A landscape with many valleys, sampled at points; each row gives a point and its height.
A ball rolls from a point to the lowest of its 5 nearest points, and stops where none of them is lower. Distance is the straight distance between rows; heights are no part of it.
(308) height 510: [ 16 -33 -23  79  75   9 -56  34 -24  -3]
(262) height 52: [  7  -5 -29  11 -21 -26  65 -89 -51 -29]
(570) height 586: [ 43 104 -46 -78  20  25 -40  28  13  49]
(590) height 113: [-66  69  83  46 -32  91  -9  32  20   4]
(296) height 609: [-16 -29  18 -73 -35 -44 -18  33  33  37]
(373) height 305: [ 36   4 -39 -39   7 -49 -43   2   0  20]
(280) height 372: [ 63  42 -75  42  59   8 -52 -36  -8 -11]
(621) height 409: [-46 -74  27  31  28  87  63  51 -88 -50]
(281) height 549: [ 42  36 -56 -37  28  -8   0 -18  22  37]
(300) height 467: [-53   5  73 -64 -70   9 -50  56 -12  56]
(440) height 624: [  5  14   1 -51   2  42  32  21  51  61]
(602) height 516: [-37   8  37 -36 -27  63  27  54  91  35]
(476) height 480: [ 35  -3 -26  -5  -3 -52  15 -35   0   4]
(430) height 410: [  1 -51  22  52 -49 -95  65 -42 -30 -59]
(389) height 177: [  15  -26    6  -39  -18 -102  -23   10    8  -13]
(388) height 265: [ 31   7 -39  14  38 -45 -53  -8  -5 -24]
(18) height 441: [-67   6  91 -42 -54  39  -2  50  49  24]
(138) height 382: [-70  74  51  32 -34  99  -6  46  35 -19]
(251) height 547: [ 28  25 -44 -61   5 -10  10 -19  26  50]
(528) height 556: [ 28 -19 -28 -21 -13 -29  71 -51  19  53]
(4) height 323: [ 30  20 -41  13  25 -34 -43 -18   2  -8]
(3) height 575: [ -8 -42   9 -43 -36 -55  47 -11  44  39]
(124) height 635: [ -4  16  13 -61 -10  31  26  15  59  57]
(203) height 205: [ 35  22 -53  38  20   6  13 -90 -27 -39]
(12) height 540: [ 20 -18 -18  -5 -30 -41  74 -47  14  36]
(466) height 560: [-10  18   7 -83 -19  29   1  30  35  65]
(372) height 100: [ 47  47 -53  25  45  -3 -16 -64 -30  -1]
(156) height 219: [-51  31  46 -49 -38  65   5  64  30  42]
(342) height 261: [ -15  -19  -16   45   30   86   37  -39  -49 -108]
(306) height 421: [ 36 -17  -2  15  -7 -77   7 -31  -5 -22]
(583) height 396: [-50 -94  40  65  37  56  53  34 -89 -41]
(414) height 384: [ -5 -57   6 108  49  24  -9   8 -66 -20]
(353) height 546: [ 42  67 -56 -52  27  11 -35  -5  10  43]
(563) height 479: [ 16 -26 -21 105  73  29  -2 -19 -46 -20]
(273) height 448: [ 24  31 -26 -66  -2 -34 -45  21  22  38]
(539) height 452: [ 50   6 -28  22  13 -48 -17 -49   3   1]
(222) height 632: [-44 -31  53 -81 -60 -40   4  47  43  39]
(204) height 411: [ 36 -19 -11  61  33 -48 -19 -10 -14 -39]
(407) height 201: [ 31   0 -17 -34   7 -30 -87  38   5 -23]
(200) height 442: [-77   6  79 -31 -54  47  -8  69  27  45]
(193) height 567: [  7  -5   7 -69 -36 -35 -13  19  24  29]
(199) height 337: [-13  -3 -32  86  49  74  21 -37 -68 -60]
(120) height 363: [  1 -56  24 100  -3 -57  24 -21 -48 -84]
(270) height 342: [-22 -71  32  96  33  -4  19  -7 -36 -69]
(625) height 178: [  4 -12 -22  47   0   3  41 -77 -57 -82]
(463) height 315: [ 29 -14 -21  63  11 -45  15 -41 -38 -52]
(384) height 56: [ 26 -28 -20  -6  17 -70 -50   1   9 -23]
(7) height 287: [-15 -35   9  95  25  12  12 -39 -49 -74]
(122) height 456: [-18  33  19 -74 -37  57 -39  57   1  58]
(527) height 568: [ -8 -30   2 -24 -16 -24  88  -9  67  55]
(32) height 397: [-58  30  48 -52 -54  40 -14  57   7  43]
(289) height 334: [ 38  38 -39 -40  35 -22 -88   7  -3 -16]
(502) height 445: [-73  60  76  24 -32  81   4  28  72 -33]

Where does a ball stop that starts at each point below?
(251): (384)
(414): (262)
(199): (262)
(528): (384)
(563): (262)
(273): (384)
(124): (156)

Two balls start at each pair of points below. Name the first point that both come to, or write -.
(204), (289): (384)
(463), (120): (625)
(308), (281): (384)
(342), (270): (625)

Call two points neighbours if one is among the 5 nearest of the other. Go from one point of each pair to the other, from neighbour to neighbour, staying as low as possible. Name the highest point that can't be avoided.
(262), (156): (193)
(372), (262): (203)
(262), (384): (388)
